Each row is a point on a landscape with many valleys, with its height.
From any point a ball rolls to the lowest of the 2 points nearest to it. It stops when none of these is lower. Distance is the straight distance between rows; heights are no part of it.
<586>: [1,-14,-1,3,-25,-14,-10,14,8,-22,11,0,-5,-4,-41,2,5,-55,-1,-6,-4,14,10,-27,-21,-10,-15,37,18,-10,-8,1,-8,4,-7,-41,-8,16]  (h 419)
<323>: [-16,1,6,-22,-8,-25,-30,6,-1,23,-9,15,-35,-3,23,-19,-18,-11,-17,-6,21,-26,-11,-10,-8,-1,34,-1,4,35,13,3,18,-21,26,-30,-3,-22]  (h 641)
<658>: [10,3,-11,-24,-44,-22,-7,-9,8,-32,16,-18,-3,30,-19,31,-33,-9,-2,32,-10,7,-9,-18,-21,9,11,3,6,-16,-7,22,18,-5,20,-12,2,2]  (h 363)
<1115>: [21,-6,-12,-29,-38,-10,-1,21,12,-14,14,0,50,19,-22,-3,-7,10,-11,9,-16,-23,-13,-9,7,-10,-5,31,13,4,-12,12,17,20,-2,9,-5,-8]  (h 490)
<953>: [-13,19,-10,0,-33,-10,11,-29,-4,-2,1,-30,31,14,-9,33,-13,-14,33,11,-3,13,-3,-1,-2,2,11,28,16,-6,-29,14,-29,3,16,-4,8,22]  (h 589)
<205>: [-36,-5,13,-8,26,15,-3,-3,-9,32,-4,-20,15,19,16,-18,3,35,1,-20,13,-8,-12,5,25,-28,26,-6,12,-3,-7,-18,6,-4,-3,13,-1,13]  (h 71)
<761>: [0,-14,11,-33,34,-3,-15,24,-7,15,-12,5,-21,10,-8,-24,-14,14,-43,6,-7,-12,-26,-6,16,-33,19,-5,5,2,9,-17,43,27,-7,0,-4,-19]  (h 620)
<986>: [-20,-2,10,22,-25,-36,16,-32,-26,-14,-1,10,15,5,6,9,-1,-2,-2,-28,11,19,34,-16,9,8,35,14,36,16,20,-21,-1,12,-11,-38,1,10]  (h 567)
<956>: [13,-29,12,-17,-11,15,-29,5,-5,-4,2,-30,2,-4,-35,-13,1,-18,8,20,-2,6,9,-13,-28,-41,14,-13,52,-25,-16,-19,-12,10,27,-29,-25,12]  (h 410)
<3>: [5,-22,-9,27,19,17,-34,38,12,14,-11,-10,-33,-8,18,-16,7,16,21,1,2,-15,-1,19,-17,19,7,-39,-9,-7,28,2,-15,-8,13,13,-20,-14]  (h 533)
<1190>: [16,10,-4,37,26,4,10,35,15,9,-3,18,8,4,-16,-10,4,-7,-4,9,-25,-7,-11,-3,-19,10,-18,11,-22,-7,-10,12,-19,8,-9,22,-1,0]  (h 159)
<408>: [-21,10,16,-32,19,-1,0,-32,-11,5,12,-3,2,17,17,-7,-8,10,-38,10,22,16,-8,-13,3,-38,-10,-24,-19,4,-26,1,43,-27,-9,-2,27,7]  (h 297)
<746>: [-9,-11,5,-1,-14,14,2,-34,-9,-31,7,-19,-19,-15,-27,29,5,-31,26,-7,14,35,26,8,6,6,-40,4,-2,-21,26,-3,-16,-16,-21,-33,2,25]  (h 633)
<441>: [-28,10,-6,-17,-14,-33,-12,-7,1,3,1,-7,-27,2,5,18,-18,-29,-6,-3,14,14,-10,-15,-5,2,17,18,8,13,-2,12,10,-9,9,-41,4,3]  (h 661)
<126>: [10,10,1,9,1,16,10,16,15,22,-5,9,41,1,18,-20,13,23,17,-1,-9,-32,-10,20,-3,8,4,8,-14,9,-21,6,-15,-3,13,45,-4,-9]  (h 639)
<868>: [32,-7,-2,-15,26,12,-1,11,-15,10,-26,-12,-29,-9,-6,0,-3,17,-16,31,-10,-3,0,-17,-8,-17,30,-27,34,-17,-1,-11,4,48,10,-8,-13,-7]  (h 604)
<279>: [6,-27,-1,55,11,13,-7,25,5,-6,11,-1,22,-1,-23,-14,12,7,21,-13,-14,-13,22,14,-12,11,-20,-8,6,-19,18,-8,-31,2,-13,13,-19,6]  (h 669)
<855>: [18,-12,-18,11,-21,7,10,13,4,-17,-17,-10,-18,-17,-9,20,16,7,27,-15,-11,10,13,10,32,27,-13,19,8,-7,35,-3,-14,37,-31,0,-8,-1]  (h 506)
<87>: [-15,20,-1,12,6,-5,15,18,5,39,-17,2,1,19,17,-10,-4,24,-6,-12,-9,-4,-33,-11,33,-7,36,42,2,21,-10,3,5,33,-17,10,2,-2]  (h 562)
<287>: [-1,-21,-6,16,-41,11,-26,-6,11,-7,9,-15,9,-11,0,-6,16,-5,42,3,10,-10,28,10,-25,3,-11,-18,11,-1,-2,8,-34,-33,16,-14,-12,4]  (h 645)
<94>: [-7,10,-13,16,12,-21,2,-6,5,-7,-4,-5,-55,-8,4,32,-19,-30,7,23,-8,22,-4,-4,-30,30,12,-9,-13,-10,-2,18,-14,-5,14,-22,4,-5]  (h 653)
<1305>: [35,-4,-16,-19,-34,-4,15,11,12,-31,12,-5,32,32,-36,17,-6,-1,-12,26,-21,7,-7,-31,-5,-8,-10,26,17,-15,-17,14,7,30,-17,5,1,17]  (h 503)
<922>: [-1,-9,4,15,-20,2,-16,-16,0,9,4,10,10,-16,24,-23,18,-5,22,7,23,-30,30,-4,-41,-2,15,-29,17,18,-17,5,-31,-35,37,-10,-7,-4]  (h 631)
<846>: [16,-18,-6,-27,-39,-13,-21,16,8,-19,0,-8,-23,1,-27,3,-1,-29,-1,9,-2,2,4,-28,-14,-10,9,21,32,-3,-1,4,9,17,8,-37,-14,-1]  (h 435)
<1254>: [15,2,5,-22,-20,28,16,-19,-4,-23,8,2,12,-41,-33,8,14,-27,24,-8,15,1,12,23,23,2,-75,18,-5,2,13,-2,-12,-5,-19,2,3,0]  (h 655)
<1003>: [-11,0,6,15,-31,-18,0,-9,-2,-9,1,9,25,-20,13,1,-3,7,31,-34,5,-20,18,36,25,37,7,9,9,23,35,-19,-12,-12,14,9,-13,-12]  (h 433)
<575>: [2,-10,-15,-4,-24,-10,-5,-1,5,-2,2,-2,-2,22,17,6,9,24,2,2,4,-11,11,-17,-4,5,19,-5,9,13,8,15,5,0,-7,-14,-2,3]  (h 316)
<1281>: [-3,1,-10,-3,13,-1,10,-13,-3,16,-9,-15,-28,17,23,15,6,27,-8,4,5,20,3,-21,10,-8,24,-6,12,1,0,1,9,19,-19,-20,8,17]  (h 346)
<423>: [6,-21,11,33,27,14,-4,21,3,-6,7,27,-3,-30,-14,-27,15,-7,4,-21,-4,-20,16,25,0,12,-34,-12,-13,-9,29,-20,-13,-11,-5,19,-14,-15]  (h 681)
<525>: [11,-18,-14,-30,-19,-2,-18,13,2,-6,-19,-11,-45,-14,7,9,4,11,7,-4,3,-2,4,1,22,11,16,-5,20,3,32,-4,16,28,-4,-20,-11,-15]  (h 468)
<963>: [26,1,-2,-7,20,-2,22,3,-5,-2,-1,15,19,28,9,-7,4,40,-36,17,-22,-4,-8,-10,16,-13,10,-1,-5,2,-5,-1,29,38,-23,28,9,-10]  (h 531)
<248>: [33,9,-4,16,-16,-18,35,3,7,-13,3,45,-3,-22,-2,5,11,-19,-2,-9,-11,-18,17,-1,-21,33,-27,25,-16,23,1,13,-12,7,-13,-3,3,-23]  (h 466)
<161>: [7,-1,-18,-12,-11,14,4,-2,6,6,-21,-12,-29,-21,28,16,25,19,28,-13,5,5,9,12,40,14,1,0,6,8,22,-2,-4,23,-12,2,0,-3]  (h 487)
<125>: [37,-6,-11,-16,-24,0,32,-28,-8,-41,14,29,-13,-5,3,23,15,7,-10,4,2,11,35,-11,-5,23,-33,-14,-15,9,20,13,15,3,-31,-18,17,-12]  (h 409)
<541>: [22,-10,0,-10,45,27,-1,3,-15,8,-26,-14,-34,-22,0,-2,18,10,-10,19,-1,19,13,-13,-10,-21,9,-43,24,-24,2,-18,-8,26,-1,-10,-4,17]  (h 614)
<1030>: [8,3,-11,22,6,11,27,-33,-22,-2,-2,-31,34,29,-9,32,-2,30,8,13,-11,31,11,-10,8,-8,14,-3,22,-33,-12,-5,-20,35,-13,11,9,35]  (h 558)
<328>: [22,3,-4,-1,5,5,-4,27,-6,12,-31,-16,-25,-22,-17,3,-9,-6,6,20,-19,-2,-13,-8,2,-2,31,12,35,-19,-7,-6,-9,56,20,-1,-19,-14]  (h 591)
<434>: [-3,-18,7,-30,-7,6,-16,-14,-17,10,-12,-25,-12,-1,-12,-4,3,-1,-5,5,13,-1,12,-23,-6,-38,31,-3,45,-6,-5,-16,1,15,7,-44,-10,18]  (h 392)
<1056>: [1,-27,-8,35,22,13,-12,21,5,14,-10,8,-29,-1,29,-20,31,22,11,-16,9,-16,17,-1,-5,12,9,-29,-1,2,24,-7,-18,-4,-11,10,-12,2]  (h 549)
<1089>: [-7,-10,8,-3,4,20,4,-14,-10,-23,9,-8,1,-25,-38,13,13,-33,8,-29,16,26,17,9,27,-4,-53,19,-1,-13,25,-12,-3,1,-36,-21,1,23]  (h 644)
<566>: [16,-7,-5,-1,-36,-1,-2,6,18,-26,19,-2,-3,-1,-34,10,2,-44,15,21,-7,5,8,-16,-33,3,-28,16,3,-8,-16,14,-20,-17,7,-21,-3,8]  (h 403)
<776>: [-1,-18,7,2,13,-5,6,15,-9,-9,3,24,-2,-8,-15,-17,19,-15,-34,-39,13,9,13,-23,21,-18,-9,24,7,5,18,-19,28,26,-42,-19,-1,6]  (h 541)
<514>: [-26,15,2,10,31,16,-8,21,6,19,-9,-12,-24,-28,-6,1,7,-31,17,-16,4,9,-16,18,13,0,-24,11,-20,-9,-2,-1,-18,-16,5,5,6,6]  (h 325)
<122>: [14,6,7,30,42,25,32,-19,-9,-6,4,23,-3,-22,-11,0,27,-14,-1,5,1,8,28,-2,-12,4,-43,-16,-12,-11,0,-4,-25,-4,-20,6,9,17]  (h 598)
<510>: [-4,15,-8,-8,-3,20,24,-29,-11,5,-2,-32,34,18,-3,29,8,9,14,7,1,30,0,-12,7,-17,-1,12,14,-17,-32,6,-25,10,-6,4,18,37]  (h 573)
<276>: [4,2,-7,25,0,12,23,-10,-8,-17,-1,-15,-3,-6,-31,29,-4,-3,27,-9,-12,21,5,18,27,26,-36,19,-2,-22,31,-4,-26,23,-26,8,-3,11]  (h 522)
<422>: [-16,-27,10,9,-7,-20,-1,0,-20,-15,4,17,-5,-3,-6,-10,10,-9,-20,-48,18,8,28,-21,11,-6,15,13,21,9,30,-22,20,8,-25,-37,-4,4]  (h 552)
<1040>: [-21,-12,0,-15,19,10,-4,1,2,-1,12,-21,31,53,4,-3,-4,53,-17,-2,-2,17,-20,4,28,-25,-10,-15,-15,-10,3,-1,25,-9,-35,23,15,21]  (h 177)
<1153>: [8,12,10,3,9,12,20,-1,13,25,-17,27,21,-17,33,-32,31,16,10,-15,5,-42,-6,0,12,-2,23,14,8,30,-27,-15,-18,8,13,36,-10,-14]  (h 625)
<902>: [-6,-1,5,-47,2,-9,-28,5,-7,21,-12,-9,-34,-2,4,-9,-25,8,-18,11,8,-21,-19,-3,4,-20,35,-11,14,14,4,-3,30,1,24,-23,-6,-20]  (h 632)
<876>: [-11,8,15,-18,29,-2,-11,14,-12,15,-4,-9,13,5,-17,-13,-18,-1,-24,6,-10,-3,-25,4,3,-28,9,2,4,-15,-13,-10,21,9,21,12,0,-5]  (h 608)
<537>: [13,15,-2,-34,10,29,-4,53,25,-12,-4,-7,-10,16,-39,-11,-5,-24,-5,29,-20,25,-33,-28,-17,-26,-16,6,12,-14,-32,8,-11,3,-2,10,6,28]  (h 210)
<319>: [25,-3,2,2,-15,-22,26,-23,-14,-29,3,47,-32,-16,30,8,17,-2,-12,-17,11,3,40,-15,-13,33,3,-17,-9,33,22,-3,10,-7,-8,-23,13,-26]  (h 429)
<463>: [-26,6,-1,25,-4,-2,-20,1,8,12,19,-17,25,31,3,1,-28,11,14,13,2,-6,-14,14,-35,10,8,-22,-31,-11,-14,25,-9,-51,27,8,-1,6]  (h 160)
<689>: [2,0,-2,-65,-20,7,-7,-18,-6,-7,5,0,6,-4,15,-7,-5,14,-25,19,22,-5,-13,-9,12,-35,-8,-16,-3,15,-14,11,47,-10,1,-4,13,-15]  (h 323)
<314>: [-3,2,-5,-26,-17,-20,-12,9,4,3,-6,15,-38,-15,13,1,8,-30,-13,-11,23,-4,1,-23,0,1,6,19,4,34,4,10,17,-1,-2,-38,3,-13]  (h 652)
<669>: [9,-20,-11,-46,-18,28,-7,-7,-2,-18,-2,-16,13,-21,5,2,17,20,10,4,16,1,4,15,33,-18,-25,-18,8,-6,13,-6,15,3,-12,7,2,0]  (h 657)
<1051>: [-15,25,14,2,9,-19,4,-12,-17,13,-4,1,17,-11,4,3,-20,-7,-7,-16,-8,-4,-15,24,23,2,17,21,2,3,0,-13,12,11,22,17,0,-9]  (h 594)
<849>: [7,19,7,-29,22,26,-17,44,15,8,-9,-4,-7,-19,-27,-19,-1,-28,-7,21,-13,8,-31,-2,-17,-24,-22,-1,-4,-13,-32,3,-11,-10,25,15,4,-3]  (h 179)
<305>: [9,-1,0,-15,-1,12,-13,21,16,-14,10,13,10,-9,-20,-12,-2,-8,-9,7,-5,-8,-12,11,2,-4,-44,-3,-29,-2,8,10,14,-22,-6,16,5,-10]  (h 638)
<1301>: [-26,-4,-9,22,21,-8,-15,15,11,3,-4,-28,-44,13,-6,20,-21,-8,10,6,-4,25,-15,-1,-16,17,5,-11,-12,-25,8,7,-9,-15,1,-12,-3,18]  (h 642)
<706>: [-39,-10,-5,40,3,-18,-20,11,8,2,12,-25,-12,23,-21,13,-20,-26,16,-5,-2,14,-5,-5,-29,9,9,6,-3,-21,-4,10,-23,-26,7,-25,-11,26]  (h 630)
<295>: [-19,3,15,0,-14,-10,-3,-24,4,5,9,29,29,-13,28,-30,11,-2,2,-14,27,-36,12,-1,-9,-6,12,-7,4,31,-16,-9,-6,-42,26,8,-4,-8]  (h 616)
<791>: [-5,-14,-5,20,-9,2,4,-28,-9,-16,6,-20,6,11,-15,21,10,-5,14,-1,4,23,29,-8,-8,0,-8,-5,11,-22,8,-2,-21,-4,-16,-26,0,33]  (h 619)
<560>: [14,-12,9,20,35,10,14,10,2,-6,-6,31,1,-22,10,-24,17,15,-7,-17,-9,-21,7,23,19,12,-10,-11,-14,-4,22,-28,4,15,-11,42,-11,-21]  (h 690)
<1119>: [-15,30,8,0,22,13,-12,11,-3,32,-16,-21,2,-21,3,1,-19,-13,20,5,-9,-1,-25,36,-4,9,11,-2,-12,-16,-18,2,-17,-9,50,23,0,-11]  (h 180)
<99>: [-26,6,-2,2,-3,18,-22,27,18,27,4,-26,10,40,12,-13,-10,24,12,11,6,-1,-28,-2,-30,-8,14,-23,-26,-5,-21,27,-16,-43,14,9,0,10]  (h 197)
<814>: [0,2,-1,22,-19,-17,-5,-14,-12,-9,-3,-24,12,-1,-23,23,-18,-19,24,9,-13,8,9,7,-13,9,17,12,28,-23,-6,-2,-24,22,24,-9,-10,4]  (h 603)
<454>: [9,15,7,21,10,-23,27,-1,-8,18,-9,32,2,18,20,-17,-5,27,-34,0,-16,-10,-15,-20,16,-2,40,25,4,19,-5,-7,22,48,-17,17,-1,-18]  (h 546)
<871>: [10,-10,-2,-7,-18,-23,-4,38,7,-2,10,20,37,10,-27,-25,-6,-3,-29,-13,-17,-25,-15,-11,7,-12,0,44,8,8,1,2,25,23,-10,4,-10,-14]  (h 502)
<558>: [11,-24,-1,32,9,15,-37,24,5,-6,11,-11,-2,-10,-3,-13,-8,5,19,17,-3,-13,7,22,-38,11,-5,-53,-1,-18,14,1,-13,-19,29,10,-20,-17]  (h 518)
<39>: [7,29,6,-11,8,17,-4,12,3,18,-6,-4,5,-37,-8,-4,-4,-32,14,20,-8,-8,-16,19,-24,-4,-13,1,-12,-10,-39,10,-23,-15,50,19,5,-17]  (h 137)
<306>: [0,-6,-17,-3,-54,-36,-5,-6,7,-21,6,-11,10,38,-4,25,-18,11,7,10,-5,1,9,-17,-8,20,30,14,19,6,8,21,6,8,-1,-28,-5,2]  (h 342)
<947>: [-23,19,4,-21,24,13,1,-13,-4,8,3,-21,1,14,2,10,-8,9,-13,11,7,30,-18,-1,5,-23,-17,-15,-20,-14,-23,4,11,-24,-4,9,26,17]  (h 272)
<931>: [-21,19,19,-7,25,5,-5,-1,3,43,-13,-4,5,24,34,-23,-19,27,-8,-1,-7,-9,-39,29,11,1,40,-5,-24,11,-12,-1,18,-9,26,27,6,-15]  (h 178)
<642>: [10,4,-5,-3,-27,-7,10,-4,1,-8,14,4,45,-5,-17,4,-2,-5,7,-8,-7,-19,4,11,5,3,-20,29,1,3,-6,3,-5,2,2,12,1,-1]  (h 475)
<78>: [17,-1,-9,-39,-20,38,-1,-6,6,-16,-10,-24,0,-36,-12,16,26,-9,31,0,9,14,4,14,37,-8,-38,8,10,-8,3,-8,-9,12,-13,4,5,11]  (h 667)
<1315>: [-5,19,-8,-30,11,19,5,16,16,-1,-2,-20,-9,19,-13,15,-3,-6,-4,19,-3,33,-28,-19,1,-15,-17,4,-12,-12,-25,14,3,-8,-15,3,20,21]  (h 244)
<1276>: [-6,5,-5,26,17,9,17,-20,-22,-1,-1,-25,30,8,-24,24,-15,20,12,-6,-15,22,-1,23,31,3,-11,5,5,-31,13,-18,-17,28,-9,31,5,18]  (h 542)
<1277>: [46,-13,-6,5,-15,-3,5,7,-1,-20,-3,26,-14,-30,-4,0,16,-8,2,12,-12,-18,32,0,-29,22,-13,-16,4,2,8,2,-9,14,10,-4,-5,-29]  (h 484)
<245>: [-10,-2,6,43,26,-2,20,-19,-10,1,1,20,-14,-14,12,0,22,-11,3,-22,9,1,30,-3,-7,12,-8,-9,-8,-3,6,-11,-20,-10,-13,-4,2,11]  (h 584)
<924>: [-36,-1,5,7,21,25,-20,8,11,23,-7,-9,-18,-16,26,-18,13,10,20,-22,18,-5,-9,29,17,0,-11,-19,-31,2,11,-3,-6,-42,3,20,2,1]  (h 357)
<1035>: [13,-14,1,-24,-1,5,3,18,8,-12,12,25,21,-3,-13,-20,27,-12,-30,-18,14,-7,6,-23,15,-26,-28,23,3,16,-4,-4,27,11,-38,-8,4,5]  (h 529)
<364>: [34,17,-8,-45,-33,6,30,-44,-15,-29,7,7,-8,-26,18,37,8,6,-2,8,12,19,18,8,33,12,-33,-4,-7,19,7,3,22,16,-19,-2,18,-11]  (h 387)
<1177>: [33,-22,-17,-18,-37,5,-15,19,17,-29,-9,-13,-40,-2,-11,14,8,-3,16,21,-9,6,10,-13,-6,13,1,-6,18,-10,18,7,2,20,-3,-16,-13,-4]  (h 451)
<1225>: [22,4,4,-6,-18,-14,23,-18,4,-15,10,55,-3,-23,25,-14,24,-14,-15,-11,18,-24,26,-15,-21,13,-15,-3,-13,37,-7,0,4,-20,-4,-1,10,-21]  (h 448)
<372>: [30,-2,-17,-11,3,5,13,8,4,-21,2,0,15,29,-18,11,2,22,-21,23,-21,17,-2,-26,7,-9,-9,-1,6,-15,-4,7,13,31,-30,8,6,15]  (h 515)
<679>: [-28,-6,14,6,-12,-17,3,-40,-5,-5,7,24,21,8,32,-20,18,10,-3,-28,39,-16,27,-20,5,-2,29,-12,23,34,4,-25,-4,-34,5,-15,-3,7]  (h 601)
<461>: [16,12,4,7,19,-20,7,28,7,13,-5,35,-8,-3,-1,-20,3,-19,-36,5,-16,-15,-15,-13,-17,-1,-1,20,-21,14,-13,9,16,13,-1,9,5,-21]  (h 198)
<665>: [-12,-14,1,48,26,-6,1,-18,-12,5,-2,10,-33,2,29,1,14,12,5,-15,13,3,36,-2,-21,23,17,-41,-3,-4,20,-8,-16,-17,-2,-9,-3,7]  (h 568)
<1131>: [-43,-2,5,57,5,-32,0,-13,-15,1,8,-1,5,-2,-15,8,-12,-37,14,-26,2,10,19,4,-18,13,11,17,6,-8,7,-5,-31,-15,3,-28,-5,18]  (h 617)
<872>: [-28,-4,10,-20,12,10,-18,2,10,38,-10,-6,-15,23,43,-29,-7,40,-2,-8,16,-20,-29,13,21,-12,33,-15,-17,25,3,-2,19,-23,5,12,2,-10]  (h 134)
<521>: [-31,7,7,36,7,-25,16,-46,-22,-10,11,8,-14,-5,8,22,-8,-25,8,-15,15,19,33,6,-14,23,0,-9,-3,3,12,-4,-20,-29,2,-31,12,11]  (h 602)
<384>: [-24,17,7,2,42,8,0,8,-4,34,-18,-7,-36,-29,8,-3,13,-37,2,-7,13,14,-11,-7,-10,-16,4,6,-3,0,-25,-4,-18,-8,13,-15,9,9]  (h 298)
<921>: [-30,7,14,18,-5,-13,25,-55,-13,-5,10,7,29,9,29,5,15,7,1,-30,25,11,31,-13,18,-2,20,2,22,22,-3,-24,-8,-17,-9,-14,4,28]  (h 585)
<964>: [1,14,-11,41,28,-19,26,-13,-12,-5,-7,6,-51,-16,0,34,-20,-16,-3,13,-20,31,2,6,-8,37,3,-3,-15,-15,12,5,-13,23,-7,-9,7,-12]  (h 662)
<402>: [26,7,-6,-2,-15,-3,10,-11,5,-35,12,-10,-7,11,-32,32,-24,-28,7,46,-16,15,1,-10,-33,13,-15,-9,1,-29,-14,17,-12,-1,18,-1,5,6]  (h 383)
<1319>: [7,-22,-7,43,-4,22,-13,21,17,-1,9,-9,3,-2,-18,-11,26,-12,36,-3,-4,-4,21,1,-28,7,-27,-9,2,-10,1,4,-48,-22,-6,-6,-17,17]  (h 658)
<36>: [8,-4,11,13,-27,-17,3,-14,-9,-9,6,10,47,-22,-4,-9,-6,0,19,-14,-2,-31,23,29,0,13,8,9,27,7,3,-20,-17,4,30,14,-14,-16]  (h 455)
<1233>: [29,-3,-3,40,11,1,0,40,12,-3,10,12,45,9,-38,-18,-11,1,-4,12,-34,-17,-8,0,-26,6,-14,13,2,-17,-13,6,-16,20,1,31,-12,-5]  (h 192)
<42>: [-6,14,1,-14,4,-4,-9,16,18,0,4,6,-12,7,-5,5,-16,-10,-14,-3,-10,7,-33,22,23,15,-30,16,-50,8,16,14,31,-13,-15,12,9,-13]  (h 629)
<949>: [-24,0,16,14,17,-18,-7,-6,2,-4,15,17,-15,18,15,-6,-15,8,-23,-26,0,7,-10,24,22,17,-10,-1,-45,9,34,-4,38,-24,-21,10,7,-14]  (h 618)
<1211>: [-22,36,17,-6,32,15,-3,7,4,42,-15,-14,-2,8,21,-10,-18,3,-1,10,-10,9,-37,32,-7,4,14,-11,-39,-8,-26,10,-3,-21,31,30,15,-11]  (h 215)
<1046>: [1,9,-5,-24,-21,-6,7,-5,13,-4,17,7,32,29,15,1,1,25,-12,-2,1,-6,-17,1,24,-5,-15,17,-25,21,-5,19,32,-10,-25,17,15,-4]  (h 530)
<88>: [-4,4,9,-23,-6,-14,5,9,3,-3,16,20,31,11,1,-15,4,-1,-30,-21,5,-13,-14,-6,28,-17,-14,32,-13,24,-4,-2,41,8,-26,11,5,-7]  (h 517)
<923>: [-22,13,8,4,-23,-9,5,-26,1,-2,15,10,38,3,21,-1,-15,16,15,-24,6,-14,-7,41,32,24,-2,9,-22,20,20,-7,10,-31,6,30,-2,-7]  (h 408)
<774>: [1,14,-2,-15,27,12,5,18,-3,34,-26,-8,-43,-17,-1,-3,9,-29,-8,14,3,7,-17,-31,-16,-24,23,13,18,5,-34,2,-16,22,11,-27,1,6]  (h 268)
<927>: [5,25,16,8,21,1,28,-28,-9,13,-10,19,18,-19,30,-8,8,16,-1,-12,-3,-14,-4,16,23,4,20,5,3,11,-17,-30,-2,15,16,44,-5,-13]  (h 611)
<1122>: [-8,-7,-2,10,1,-2,-10,8,24,17,4,26,-9,23,41,-28,14,17,-10,-4,10,-21,-11,1,-11,9,0,-13,-47,28,3,22,12,-40,-10,17,8,-11]  (h 271)
<1308>: [-6,-9,-8,9,0,7,-21,32,19,37,-5,6,-13,32,35,-28,11,22,3,3,11,-28,-19,-12,-26,0,21,-11,-23,27,-6,26,-13,-34,5,7,-5,-3]  (h 238)
<978>: [4,12,-5,-3,-7,1,6,20,-6,23,-23,-14,10,-7,-6,1,-4,15,8,-4,-16,-9,-24,0,31,-7,32,33,29,-1,-6,-3,-1,51,4,13,-10,-6]  (h 577)
<283>: [20,6,1,13,52,24,21,-21,-16,-5,-10,6,-20,-17,-2,11,19,-4,-15,20,-5,32,23,-11,-13,-11,-18,-36,-2,-24,-2,-9,-15,10,-15,-2,13,25]  (h 610)
<981>: [23,-9,-7,24,-4,2,-14,33,15,-17,21,-11,48,35,-33,-1,-32,12,1,25,-29,-11,-18,6,-30,12,-2,-5,-4,-24,-3,14,0,6,11,26,-15,-6]  (h 222)
<1221>: [13,15,6,-50,-20,-9,5,-16,-7,-4,2,17,11,-24,19,-3,-5,1,-19,3,7,-18,-8,14,22,-7,-2,2,-3,23,-4,-2,38,5,15,15,6,-29]  (h 345)
<644>: [-19,-20,9,-20,27,22,-5,1,-15,-1,9,-15,52,15,-9,-17,1,31,-7,-4,5,0,-12,16,27,-41,-9,-17,9,-23,-4,-23,8,-3,-6,30,4,16]  (h 130)
<1010>: [-8,-4,-6,25,-33,-10,-21,9,14,-5,24,-22,41,29,-18,6,-28,-1,25,7,-9,-13,-8,9,-28,17,7,7,-3,-12,-7,23,-14,-24,25,3,-13,5]  (h 201)
<1228>: [32,-12,-11,30,-18,-3,-22,13,11,-17,3,1,-23,-12,4,8,-9,-2,26,19,-10,-17,20,14,-42,44,2,-33,-4,-5,17,17,-17,-3,27,-3,-15,-29]  (h 501)
<172>: [-16,-14,-2,-10,-4,-17,-3,-31,-17,11,-5,-22,-18,29,7,13,-12,20,-13,1,14,14,17,-33,-8,-17,47,-8,35,1,4,-6,8,10,-11,-53,-1,28]  (h 370)
<715>: [26,15,1,-33,4,4,20,-22,-8,-12,1,17,-9,-23,20,9,8,10,-19,7,0,1,4,15,27,1,-19,-12,-15,12,3,-5,32,12,-7,19,16,-24]  (h 364)
<296>: [-17,14,12,2,20,-17,-5,-23,-15,4,4,-4,-5,3,13,13,-31,12,-15,-6,-10,12,-15,40,25,13,7,-10,-25,-9,23,-11,31,-5,14,21,6,-16]  (h 607)
<210>: [4,-31,-7,-26,-10,21,-21,7,4,-25,13,2,16,-7,-6,-17,-2,19,-7,17,8,-7,1,7,2,-23,-32,-38,-10,-10,8,3,15,-27,-5,10,-2,-4]  (h 647)
<171>: [10,15,-7,5,24,-6,13,28,5,31,-19,13,-26,17,5,-6,3,-1,-27,23,-14,2,-23,-41,-20,-16,25,14,-2,11,-30,19,-1,27,-9,-9,8,-3]  (h 235)
<747>: [-23,27,2,-5,5,-42,9,-36,-20,3,5,-2,-12,7,10,27,-32,-19,-20,10,3,21,0,-11,-8,-1,28,5,11,6,-13,5,14,0,18,-32,14,3]  (h 671)
<333>: [-37,14,7,-11,-13,1,-17,-9,13,16,1,1,12,-5,31,-13,-8,8,13,-22,19,-11,-22,36,32,9,0,5,-35,25,12,1,18,-43,9,19,4,-9]  (h 386)

For each start below, name the point where the ball stops.
<1003>: <1190>
<1056>: <39>
<1276>: <575>
<669>: <1051>
<78>: <575>
<423>: <88>
<94>: <39>
<441>: <1051>
<964>: <39>
<319>: <39>
